Each row is a point on a landscape with many valleys, with its height.
From any point a ball rolls to the lowest of the 2 points nearest to it. It stops when none of these is lower. Distance is the straight distance between rows; heights are no part of it.
q797: [ 61 126 154 140 161 132 146 133 101 159 107 111 114 162 120 124 111 139
  82 115 121 124 126 111 148 105 101 104 153 105 104 117 124 173 111 112
 119 141 119 111 145 123 127 137 106  48 138 145  82 110 110 140 122 145
 153 139 157 109 111 139 187]  height 183
q259: [ 87 108 142 141 185  92 104 162  35 152 107  82 131 135 122 113 176 127
  77 120 142  68 152 115 143 135 106 108 105 131 100 126 130 152 102 108
  93 104 113  96 158  92  64 170 128  62  80 134  63 115  72 140 139 143
 144 134 172 149  72 136 230]  height 187
q839: [114  89 146 127 158  62 141 130 128 142  99 107 145 124 123 141 177 127
 145  98 117  92 189 100 120 161 167 142 153 114 101 113 107 141 100 103
  41  83 171 144 157  19  99 176 136 116  66 107  73 148  48 126 135 132
 125 109 129 125  70  78 160]  height 281
q474: [ 63 108 165 149 132 128  98  99 106 178  81  91 146 150 118 116 150 117
 165 123 146 129 149 144 105 130 146 123 111  84 128 128  76 155  73  81
  83  87 166 103 132  59 114 157 110 144 104 122 117 132 112 109 116 138
  62 132 138 144 107  88 135]  height 259
q214: [142 127 155 162 127 128  75 128 138 136  95 132 115 120  81 108 128 106
 164 149 130 134 110 154  74 103 130 110 126 126 178 108 131 113 136 117
 156  67 149 127  83 132  86  95 152 106 109 129 179 159 159  72 107 161
  90 132 118 129 135 103 103]  height 148
q338: [104  92 150 126 117 150 128 112  21 169 103  74 135 146 121  89 146 153
 112 138 181 110 131 113 112 126 100 117  87  91 136 171 116 169 121 193
 143 144  89 143 129 121 160 179  89  85 129 158  69 122 138 165 115 130
 106 144  94 123  95 133 147]  height 400
q387: [146 114 164  91  91 129 114  95  97 118 149 133 142 138  93 138  98  82
 148 111 101 148 125 158 108 146 168 123  99 155 147 160 172 100  92 137
 123 142 126 128 128 162 109 105 156 147 123 144 126 135 170 111 119 141
 105 113  86 141 144 101  80]  height 165
q129: [151 109 188 127 110  98 123 140  70 160 168 122 177 129  97 150  75  22
 141 108 107  86 123 143 122 196 127 132  58 134 123 175 179 129  79 114
 121 126 106  99 141 166  90  90 194 140 124 156  85 141 112 140 151 162
 124 107 159 172 121 149 124]  height 640
q87: [151 189  79 134 131 195 126 170 180 128 151 137 104  94 166 113 122 202
  87 186 154 131  99 100 192  90 131 117 113 104 119 106 110 129 179 156
 205 138  91 122 112 150 178 147 106 161 160 138 193  96 165 133 143  75
 130 138 132  98 177 149 127]  height 328
q217: [154 119  98  54  53 152 124  78 214  74 109 124 131 164 109 130  60 114
 146 115  98 147 128 134 173 136 108 162 151 158  95 170 101 121 172 133
 147 199 154 169 114 126 213  98 130 206 113 107 132  91 152 165 173 129
 140 140  99 147  98  94 129]  height 422
q578: [152 136 165 132 121 113  97 127 129 108 148 129 153 126  62 151  85  14
 140 138 105 123 131 128 157 184 130 127  53 147 104 169 141 133  91  70
 131 130 152 109 116 125 119  89 172 197 137 145  90 134 149 102 192 147
 125 104 146 181 131 110 128]  height 605
q756: [141 177  83 121 146  87 184 112 200  87 136 196 115 145 116 116 152 125
 137 107 104 151 148 143  96  99 103 145 208 147 142 116 166 107 146 146
 104 172 139 153 139 201 119 112 144 102 136 123 198 131 132  72  94  86
 168 131  99 115 147 130  85]  height 277
q452: [100 152 134 155 117 161 120 163 169 147  87 105 107 126 120 109 113 182
  94 176 175 126  95  82 177 134 101 117 113  72  98 121  67 163 170 140
 186 112 120 115  99  89 192 129  93 117 135 136 110  96 140 146 173 131
 120 170 135 131 113 156 140]  height 689
q432: [ 90 126  93 146 188  74 103 165 126  90 137 132 124 118 128 121 196 137
  98 112 120 109 147  96 166  85 120  92 139 126  95  65  96 105 152 103
  92 117 130 127 148  51  72 165 115 112 102  81  91 134  71 120 135 132
 122 107 145 118 142 107 191]  height 518
q23: [150 102 128 154 135 145 154 162 118 125 134 104 143  72 177 135 176 144
 129 136 171 113 129  97 143 170 148 140 134 132  89 106  71 150 149 114
 136  96 129 121 116  69 150 131 109 165 133 106  92 139  85 171 160 111
 145 139 120 115 119 158 136]  height 595
q652: [146 113  81 108 128 118 170  98  86 142 152 146 143 125 186 127 190 178
 138 100 136 142 163 139  77 150 160 151 153 159 179 133 181 100 131 184
  88 146 116 146 131 185 105 149 117  89 141 129 127 142 117 152  72 116
 171 133  88 111 131 171  89]  height 266
q565: [ 98  96 151 142 131 141 101 119  45 160  95  63 151 146 119  89 169 156
 123 150 186  97 140 122 136 154 102 112  59  90  90 175  82 174 110 153
 132 109 119 125 140  76 150 193  90 143 133 152  64 109 131 142 126 112
  80 124 122 147  77 123 160]  height 428
q743: [139 147 123 106 122 111 189  91 206 104 105 182 113 174 108 130  85  96
 133 110 104 155 134 149 108 125  87 163 206 136 109 130 150 153 112 139
 124 188 144 144 127 179 159  75 150  94 135 140 193 106 132  89 110 100
 179 136 110  92 102 113  95]  height 313
q729: [109  89 135 146 128 144 165 107  29 187 121  79 132 131 149 104 155 165
 116 121 175 129 136 134  90 107 122 128 136 109 174 146 131 143 121 197
 132 138 103 154 116 151 139 166  82  43 140 143 108 148 124 172  75 137
 141 155 101 118 100 139 146]  height 372
q633: [ 99 138 159 137 113 152 106 150 128 166 102  97 127 145 138 127 100 143
  95 146 161 127 110  89 182 160 111 133  87  82  87 147  66 179 126 114
 155 135 128 113 119  72 188 122  98 160 148 131  80 107 147 157 195 125
 100 156 153 155  96 131 150]  height 707
q956: [144 124 116  90 137  79 148 150  86 102 183 130 148 124 141 167 144  92
 134 109  91 103 135 130 144 172 157 131 127 182 128 107 169  83  90  98
  65 135 108 119 170 160  96 123 147 155 131 125  76 124  94 163 159 116
 167  82 163 145 160 167 148]  height 201
q212: [121  96  95 128 163  77  98 122  45 147 123  96 160 121 131 136 194 132
 162 110 117  74 185 116 103 149 184 113 107 136 151  96 111 103  90  98
  17 103 155 134 165  93  68 197 146 163  85 111  81 146  85 144 142 107
  93  99 137 150 124  78 175]  height 197
q442: [114 138 100 137 167 125 212  99 116 153 141 149 130 122 201 119 174 162
 135 104 140 157 161 145  98 112 145 157 181 147 174  97 163 127 124 141
  89 130 126 133 139 188  98 144 112  65 148 120 181 163 112 133  66  88
 166 144 121  87 143 158 104]  height 308
q529: [115 140 105  97 111 191 112 134  99 128 146 118 102 119 166 127 110 190
  96 152 135 145 100 144 177 101 166 121 101 144 151 138 120 125 118 155
 156 145  96 122 140 124 174 146  82 176 171 125 132 114 186 155 139 110
 108 115 122 109 163 125 134]  height 744
q180: [164 184  81 149 131 167 178 142 121 152 145 146 123  96 181  87 143 234
 100 175 171 125 129 130 152 128 139 150 126 120 169 152 165 132 141 192
 159 152  92 127 117 218 151 179 122 106 160 165 206 124 158 124 100  55
 149 152 115 109 144 173  92]  height 263
q138: [144 118 182 123 118 108 136 118 129 138 130 143 143 156  62 145  73  31
 132  98  87 121 128 138  89 148  86 127 126 118 106 159 185 124  87 136
 127 151 122 119 124 174 106  87 180  88 117 163 129 118 131 105 130 181
 162 123 135 130 107 126 116]  height 335
q445: [134 122 126 153 114 139  87 108 180  96 113 142  91 111 120 117 129 151
 155 132 134 157 114 147 114  74 149 131 158 102 177 110  77 121 162 105
 150  74 150 160 128  50 146 123  95 148 129  87 178 137 153 106 108 139
  77 124 101 101 147 110  95]  height 505
q822: [140 149  84 138 158 181  70 138 104 118 161 117 108  86 138  98 184 191
 103 161 142 123  92 122 151  91 158 100  93 142 149 129 100 112 150 158
 157  93 102 134 144  95 147 165  84 191 142 100 131 101 167 141 134 109
  94  97 127  98 173 136 141]  height 763
q268: [137 147 112 171 147 164  99 152 143 119 157 153 109  95 164 141 164 130
 127 130 119 143 102 132 122  62 156  99 141 143 153  67 118  95 130  91
 157  86 139 104 132 122  80 118 118 141 143  85 204 150 146 111 104 123
  97 123 154 122 200 124 114]  height 423
q890: [158 157 117 148 139 184 128 157 149 107 178 164 128  89 188 149 142 131
 124 152 130 150 103 144 154 119 161 113 112 163 129 101 150 106 110 101
 163  94 124  90 129 153  97  97 138 180 159 107 199 138 167 123 135 111
 109 128 156 133 197 148  90]  height 395
q937: [151  91 139  39  62 119 152  79 114 116 142 143 148 155 187 175  52 116
 150  94 120 190 134 171 153 172 167 163 141 167 129 180 172 121  78 128
 111 181 111 133 129 156 155 105 141 168 154 128 134 124 152 154 109 129
 144 109  99 115 124 134  76]  height 529
q837: [125 136 106 140 163 125 116 130 141 126 147 157 107 112 159 132 173 127
 145 105 109 154 128 149  93  65 146 117 162 143 189  55 140  74 144 107
 111  92 152 133 123 144  48 133 138 106 122  83 217 186 135 107  81 128
  98 119 130  98 196 107 117]  height 447
q913: [128 107 113 120 120 124 114 100 161 104 137 154 103 126 152 146 143 133
 169  96 126 174 124 151  86  83 157 136 183 131 171  80 113 101 127  94
 117 107 164 140 116  93 109 118 111 149 120  70 195 161 129 107  81 134
  92 105  98  80 171  85 101]  height 476
q193: [138 119 160 112 114 116  70  93 119 115 111 139 118 147  61 125 117  73
 162 130 107 140 125 168  90 125 136 113 110 146 148 120 148 103 102 111
 128 117 151 129  98 134  90  98 164 161 106 126 154 147 183  71 128 158
  98 102 101 135 150  72 103]  height 118
q229: [155  79  80 145 163 140 170 150  67 123 170 105 121  88 237 129 208 172
 121 130 183 108 140 105 130 136 151 146 138 162 119  82  76 145 128 129
 114 118 111 109 115  87 119 152  87 136 123  96 128 144  61 185 137 107
 154 122 142  86 137 155 160]  height 574
q35: [154 148  93 142 139 150 197 132  97 170 155 144 151 104 192 105 147 192
 112 142 157 107 128 151 123 163 119 144 114 133 155 146 192 144 133 180
 121 150  98 116 128 241 117 139 139  79 158 150 158 129 152 142  94  90
 171 148 132 133 131 196  88]  height 220
q805: [152  76 155  55  51 110 169  79  99 149 136 108 160 148 183 184  50 112
 163  85 118 161 149 144 124 187 138 183 144 130 107 194 141 152  94 121
 105 184 114 137 151 138 176 115 136 147 140 139  99 128  99 194 122 129
 144 128  99 117 108 144 100]  height 559
q586: [164 111 123  60  69 121 141 106 195  83  95 140 120 160 144 167  40  78
 138 113 104 166 126 159 150 163 107 166 169 163  77 154 132 141 120  96
 158 198 148 136 100 134 180  70 158 181 131 105 164 111 148 132 145 121
 156 120 117 103 109 100 108]  height 460
q311: [153 199  70 132 132 164 167 144 148 123 127 138 116 106 138  81 140 208
  85 186 160 109 114 107 151 112  93 136 124 107 128 125 136 141 190 184
 172 158  92 142 108 201 167 164 116 104 141 169 182 119 143 118 131  75
 165 146 122 104 161 159 135]  height 295
q404: [144 134 106  53  63 165 159 100 209 112  92 129 120 159 140 125  45 158
 112 127 105 155 120 126 160 128 104 173 168 122 110 156 120 124 165 151
 161 208 126 159 106 153 213  97 126 154 125 152 172 104 159 163 150 107
 161 157  94 132 105 101 113]  height 387
q796: [ 49 117 184 161 138 120 113 131 109 169  88 101 133 155  95 127 126 103
 124 116 134 123 128 119 127 130 119 108 113  90 108 128 104 154  91  88
 111 105 146 102 135  76 112 133 119  82 104 135  91 112 117 116 132 165
  99 144 152 150  94 111 156]  height 221
q477: [139 129 109  82  86 147 185 102 138 141 108 124 127 148 154 137  73 179
 116 122 128 147 135 124 137 139 120 166 159 115 134 153 144 130 139 169
 130 191 111 145 111 173 187 124 112 116 151 155 151 117 140 158 111 107
 166 154  84 115 116 132 101]  height 350
q97: [123 148 103 192 174 153  83 173 133 140 141 121 103  83 155  96 211 159
 121 146 146 120  93 128 127  46 118  86 114 143 182  80 105 102 187 113
 162  58 131 120 145 124  82 171 107  95 103  87 174 146 123 117 104 133
  93 132 157 127 134 138 180]  height 582
q470: [153 117 112  97 108 116 140  97  97 124 146 154 138 127 122 134 154 129
 161 103 115 150 138 155  83 143 171 130 129 174 180 151 191  79 126 168
  96 135 112 148 137 174 103 115 141 127 124 139 144 136 145 121  87 137
 130 122  80 134 137 133  84]  height 215
q898: [138 110 161 117  87 152 148 103 143 135 101 126 126 148 101 127  65 133
 136 126 130 151 116 121 103 128 119 148 139 100 140 156 114 143 136 173
 143 161 120 154 107 149 179 109 124 105 140 168 135 120 150 131 115 134
 134 158  89 125 103 117  97]  height 382
q93: [121 142  89 160 153 152  64 146 152 110 164 135  99  92 131 112 179 165
 131 150 121 130 121 117 162  65 151  92 110 115 140  99  78 112 170 110
 150  79 128 129 147  50 134 147  94 182 135  56 131 115 131 120 137 109
  68  91 138 111 187 133 139]  height 778
q709: [152 148 164 139 136 168  81 146 128 116 139 143 119 135  75 141  57  66
 116 170 128 120  94 148 136 148 134 109  55 126 132 156 170 126  98 129
 195 126 126 103  84 181 110  76 166 149 150 156 154 140 183  74 146 170
 106 143 157 166 136 107 102]  height 152
q16: [142 143 148 125 124 116 136 136 120 133 149 146 158 139  77 132 104  58
 126 112  65 106 133 132 101 150  93 126  96 159 124 164 209  86 128 156
 119 152 115 113 151 214  93  77 186 112 113 171 106 119 128 123 132 169
 172 124 140 171 131 146 129]  height 309
q654: [152 101 186 153  88 160 144 123  97 162 110  89 146 115 183 145 113 124
 161 125 184 136 102 134 117 182 157 143  85  98 126 169  86 171 101 137
 150 116 128 121 114 105 164 114 110 166 142 126 111 148 143 164 141 146
  90 162 114 155 107 126  93]  height 427
q346: [141  84 122 116 136  72 161 114 148 110 112 138 135 123 104 140 150 114
 162  82  99 117 179  96  93 149 144 153 174 134  83 136 101 125 126 120
  64 122 153 159 139  65 121 140 135 117 103 103  70 146  54 145 136 137
 160 118 103 102  89  97 133]  height 317
q572: [112 142 134 118 113 185 115 131 117 137 124 104 120 140 127 127  81 165
  93 165 136 137 107 116 171 140 143 130  78 105 128 153 106 145 145 155
 152 157  98 120 119 131 194 118 109 161 163 149 107 110 184 160 154 120
 105 135 123 144 130 118 128]  height 727
q460: [ 58 165 121 164 149  90  72 134 199  99 101 145 105 152  57 104 145 152
  97 155 111 133 123 118 159  51 111  79 148 101 120  99 105 133 163  84
 144 111 157 134 131  49 124 155 112  98  95 100 100 100 116  77 124 159
 108 122 133 149 128 107 159]  height 519
q190: [135  98 164 122 121  95 120 130  53 163 175  95 187 134 105 124 111  57
 135 105 107  68 151 111 119 189 105 112  83 114 114 178 169 136  92 137
  96 135  90 113 174 153 114 140 160 121 105 161  31 111  93 167 156 149
 138 101 158 164 107 158 168]  height 623
q8: [ 99 171 110 194 167 147 101 186 133 143 115 119  92 102 109  91 164 164
  86 170 159 125  91 132 127  54 113  85 116 120 172 107 124 119 187 130
 178  85 113 120 134 147 125 163 114  73 128 141 167 136 143  98  99 136
 125 159 164 148 120 145 173]  height 563
q542: [129 106 156  79  93 106 141 103  84 130 156  95 160 149 108 139  86  69
 142 101  94 115 163 119 129 183 123 133  95 119 108 177 142 147  92 126
  90 172 112 134 168 129 159 134 140 164 131 161  59  98 117 161 155 134
 135 102 134 145 111 130 136]  height 604
q326: [130 143  77 134 181  99 127 179 125  77 186 141 130  97 176 148 199 128
  98 120 127 105 143 101 162  98 117 107 147 148  89  47  97  93 141 120
 103 139 122 112 140  86  80 149 123 151 117  80 104 132  78 134 148  89
 141 104 167 118 171 144 173]  height 536
q817: [143 153  93  64 111 108 195 111 131 123 168 144 151 159 170 133 119 161
 108 116 124 125 148 123 151 190  97 154 137 141 101 147 197 134 116 149
 106 187  97 119 143 220 144 138 135 117 156 157 106  93 112 168 123  94
 201 109 145 112 152 198 107]  height 278
q953: [142  93 154  70  92 113 158  91  68 163 173  98 161 160 161 163  57 111
 136  81 113 133 150 139 141 180 133 141 104 121 124 180 164 149  71 141
 102 184  97 138 168 164 150 129 117 124 153 151  67 118 126 201 129 127
 136 109 136 132 133 151 110]  height 583
q82: [125 146 116 164 132 127 124 165 209  98 125 139 119  94 118 123 162 148
 114 161 148 124 140  82 159 127 101 118 151 115  66 100  60 136 196 116
 159  96 149 130  96  37 148 128 108 143 121 101 102 111  94 118 168 128
 130 130 130 127 116 159 131]  height 634
q131: [134 142 128 155 100 139  64  97 196 109  92 135  95 128  55 108 102 142
 147 153 123 138 105 132 112  98 130 111 135 102 150 135  83 134 179 135
 165  97 151 161 106  68 178 110 106 150 117 127 144 102 173  98 138 137
  96 126 104 140 111 118 101]  height 533
q747: [116 150  74  33  94 129 192  94 142 101 134 138 130 177 184 127  99 171
 105 111 115 150 147 125 153 132  96 164 177 137 116 145 166 129 129 163
 107 206 102 154 138 184 185 144 105 115 148 151 123  96 126 177 122  93
 193 121 113  90 140 154 120]  height 315
q141: [110 119 127  94  91 124 127  83 156 111  95 137  93 172 109 132  80 124
 149 103 106 170 129 153 106 102 121 149 194 125 151 134 109 128 137 135
 123 159 142 161 127 112 172 114 116 119 135 133 157 128 138 111 106 143
 129 139  84  97 113  87 107]  height 414
q231: [171  93 135  55  92 101 140 103 145 100 120 149 127 155 167 177  71  87
 152 102 123 180 135 170 131 152 141 154 173 173 111 133 169 125  75  86
 119 163 133 118 103 165 125  74 156 168 139 106 171 134 141 111 111 129
 158  96 120  78 132 100  80]  height 495
q776: [ 79 123 154 168 167  98  84 149  81 159  86  83 142 128 101  99 190 135
 106 127 126  76 158 122 128 125 119  99  91 120 128 122 124 125 123 115
  95  67 151 119 154  70  53 182 141 101  61 118  78 128  86 103 131 145
 102 135 139 165  75 105 182]  height 223
q410: [109 139 137 142 142 109 103 125 186  94 114 161 105 143  78 137 111  96
 137 126  96 147 124 131 118  94 113 121 169 124 105  99 106 126 135  91
 129 130 165 132 112  82 120  97 141 131 127 109 132 124 122  93 131 154
 120 117 129 124 146  96 125]  height 471
q167: [135 168 139 170 144 146 159 154 134 153 127 149 137 111 122 116 103 131
 111 144 132 112 100 135 113 130  93 136 122 119 122 138 166 139 138 145
 164 128 117 112 127 209 117  98 159  83 150 173 156 135 150 111 122 135
 146 166 168 156 131 160 119]  height 214
q764: [147 153 106 116 136 144 110 148 120 102 149 140 139 105  76  94 136 124
 124 145 101  97 119 117 105 138 115 125  91 166 134 156 189  89 177 182
 151 147 105 132 145 189 121 115 156 124 128 164 113 115 157 115 137 143
 152 119 110 155 127 143 128]  height 274
q838: [151 168 144 148 122 172 120 149 149 129 143 143 111 119  86 129  63 118
 118 168 130 109  82 114 134 137 123 124  83 107 130 143 156 122 138 162
 190 150 110 122  97 205 136  92 148 126 152 182 161 117 176  91 129 138
 129 167 150 165 125 127 102]  height 191
q910: [101 119  94 135 167  64  90 132 101 129 114  82 155 132 111 120 197 148
 123 122 134  83 189 110 135 150 160 122 119 113 102 116  93 123  96  83
  33  94 171 138 160  26  95 202 131 171  86 120  75 126  70 103 135  97
  79  98 136 146  90  83 188]  height 240
q977: [135  88 119  91 112 102 164  99 133 100 132 151 119 127 149 167 129 126
 167  85 115 153 153 135 103 140 164 163 188 168 121 114 124 113 123 107
  79 135 141 144 145 106 121 113 126 161 126  98 117 144  84 143 106 131
 143 116  98  96 140 106 109]  height 347
q200: [119 134 176 135  88 137  82 120 178 133  78 113 113 156  78 125  80 119
 141 147 138 143 119 128 139 141 115 123  96  91 104 162  76 160 140 124
 171 119 163 140  96  66 191 115 116 172 126 134 108 119 175 124 164 132
  73 140 112 149  87 104  92]  height 560
q481: [ 88 129 121 140 151  97 105 122 156  95 108 133 125 137  77 105 160 142
 123 115 104 123 149 104 134 104 127 107 147 112 107 121 111 128 151 107
 101 120 148 139 144  58 116 143 112 128  97 111  82 124 109 107 127 140
 113 112 121 135 115 100 163]  height 496
q389: [ 70 158 148 179 157 130  69 172 152 140  94 131 105 121  69  98 151 144
 110 166 121 119  93 122 134  70 111  87 108 108 143 108 120 120 164 101
 169  71 136 123 124  93  98 148 119  96 101 127 118  99 141  89 128 163
  86 137 150 171 107 131 163]  height 541
q483: [145 140 159 131 108 142  90 114 169  98 115 131 124 151  81 133  79  66
 121 149 109 148 116 132 156 150 130 124  87 129 103 153 110 152 114  96
 161 137 144 126  96 108 171  81 137 185 139 134 118 114 169  99 183 146
 109 131 125 159 127 100 114]  height 584
q884: [ 94  76 149 107 111 123 129  83 103 153  90 103 125 138 151 140 118 110
 176  95 120 155 145 149  98 128 153 165 161 121 126 127  88 150  81  92
  76 122 157 140 132  63 135 140 115 144 115 109 117 162 102 141 107 138
 103 121 110 106 122  86 118]  height 304
q658: [107 132 108 197 162 112  90 155 192 151 134 133 105  91 141 105 188 140
 135 135 143 136 102 120 116  15 108  82 125  94 227  56 103  98 190  81
 151  44 157 135 129  82  74 159 126  72  97  72 205 166 111  95  77 152
  77 136 155 122 135 131 160]  height 601
q123: [169 149 108 148 146 113  95 144 174  81 135 185 112 111  91 128 135  86
 152 138  91 138 113 148  98 106 119 129 145 166 131 101 168  85 154 124
 145 107 160 130 125 175  64  91 168 134 113 120 179 145 142  80 125 145
 126 120 131 143 161 114 101]  height 198
q251: [148 141 108  68 130  87 168 141 114 111 200 135 161 135 152 158 138 113
 113 107  96 107 136 126 152 192 128 124 108 184 107 142 210 104 100 132
  75 163 100 114 164 213 106 119 140 127 148 151  79  97  95 160 137 111
 204  82 161 139 158 216 123]  height 238
q307: [129 145 106 152 139 125 153 136 184 106 101 137 111 116  96  97 147 171
 121 151 143 132 124  99 130 104  91 116 171 109 111 113  91 144 211 153
 166 111 131 139 111 108 153 129 112  98 130 140 140 123 116 120 123 121
 153 144 114 117 113 139 141]  height 653
q386: [132  85 197 122  99 127 157 109  91 165 124 103 157 141 161 172  83  78
 143 103 155 124 119 137 113 181 130 150 112 107 106 151 113 171  74 103
 119 123 130 117 115 126 142 102 133 140 144 140 106 152 115 160 137 144
 127 140 132 133 116 124 104]  height 396
q601: [ 94 139 153 178 121 135 123 143 171 145  76 120 100 126  88  98 137 173
 129 167 176 136  87  97 130 104 113 110 130  76 153 128  89 145 193 164
 180  84 132 136 102  95 184 137 104  76 126 157 121 129 139 118 122 134
 111 164 114 127  88 162 131]  height 671
q4: [137 157  96 136 169 127 105 154 124 106 136 169 125 102 101 106 165 134
 125 135  92 114 123 131  91  84 121 123 134 165 153 108 171  58 185 163
 123 114 131 142 149 180  67 121 162 121 121 129 144 145 124 108 113 137
 137 125 128 145 150 123 147]  height 236
q363: [151 121 153 167 126 138 153 142 182 119 114 140 136 101 136 152 132 105
 143 133 140 127 121  94 123 171 128 149 147 136  79 120  71 159 152 114
 145  92 154 117 101  88 134  99 127 154 130 121 111 151 103 132 160 121
 136 140 134 124 118 142 104]  height 615
q53: [135  84 208 113 100  99 162 111 139 161 103 123 141 165 102 162  60  51
 143  94 121 133 132 116 102 176  97 136 139  97  80 163 121 166  72 115
 130 145 132 116 124 123 147  81 155 107 128 140  97 120 110 131 140 163
 149 125 143 113  89 116 113]  height 367
q820: [125 138 107 108 101 135  97 110 214  81  95 150  87 158 113 140  79 111
 142 130 101 170 113 151 128  75 112 135 189 131 116 105  94 137 139  96
 163 153 148 143 104  88 171  98 119 149 131  98 179 115 137  87 112 131
 117 124 116  93 141  87  97]  height 444
q99: [ 76 108 137 111 143 123 112 131  31 148 122  82 138 163 104 114 138 131
  79 120 126 102 138 115 144 133  97 106 108 106 107 142 137 163  94 131
  98 150  97 109 155 114 124 169 101  78 120 154  60  97 119 151 148 129
 128 113 155 119 106 141 200]  height 149
q996: [144 113 181 144 126 111 104 141  91 144 127 122 162 117 109 161 105  40
 151 126 126 108 126 137 125 171 143 127  91 138 103 131 138 133  70  66
 110  94 142  89 109 123  88 104 173 166 111 130 107 152 118 112 160 158
 116 110 151 165 132 108 129]  height 621
q164: [ 95 123 124 166 160 134 198 100  85 193 109 108 125 128 162 110 164 146
 125 108 166 146 148 147  85  89 117 138 171 120 200 114 137 147 116 161
 109 129 117 148 111 171 127 158 101  18 151 147 152 178 103 136  67 118
 171 164 122 101  93 153 145]  height 343
q449: [179 171 113 146 126 204 141 159 163 128 173 157 127  73 186 128 125 186
 106 163 152 144  95 114 174 135 184 127  96 144 138 130 143 116 124 145
 182 113 102 110 121 167 140 129 120 172 176 128 200 120 177 131 127  95
 115 152 140 124 171 151  90]  height 364
q933: [139  89  66 138 186 101 126 171  75  97 173 104 115  87 209 139 231 163
 128 109 152  92 155 116 145 100 149 112 125 151 128  58  85 104 121 119
  93 106 116 116 133  79  67 175 107 129  98  58 121 155  71 156 148  95
 124 111 146  88 152 130 185]  height 555
q975: [173 164 101 125 127 130 165 125 200  69 150 193 124 116 121 133 119 110
 142 138 109 149 128 133 133 125 119 140 159 165 104 111 155 110 142 137
 152 154 138 126 127 183 120  86 153 149 147 133 179 116 142  93 128 103
 161 125 113 126 160 140  84]  height 241
q715: [136 103  88  95 148  76 125 150  44 123 167 117 154 120 159 156 201 134
 144  96 108  80 161 135 115 163 181 129 119 173 158  98 141  81 102 119
  35 120 131 133 173 135  82 170 137 147 103  99  76 151  84 167 148 105
 127  94 123 131 164 116 162]  height 155
q804: [132 128 139 161 153 160 173 135  80 168 141 123 150 112 164 114 132 156
 114 130 155 100 110 129 115 146 113 131 114 122 139 132 150 137 124 164
 133 134 101 110 131 199 108 125 128  76 152 154 118 135 131 155 105 123
 156 163 154 139 125 174 135]  height 180
q950: [116 156 172 176 143 152  58 159 144 141 104 128  94 126  76 123  93  96
 133 174 134 117  78 157 115  96 115 110 101  97 149 111 137 126 109 108
 190  87 132  99  86 147 105  98 150 104 137 140 187 150 178  71 132 169
  94 158 161 150 135 105 121]  height 104

For each start below, name the point where the ball stops.
q654 -> q123
q338 -> q193
q445 -> q804
q190 -> q715
q977 -> q99
q129 -> q804
q586 -> q715
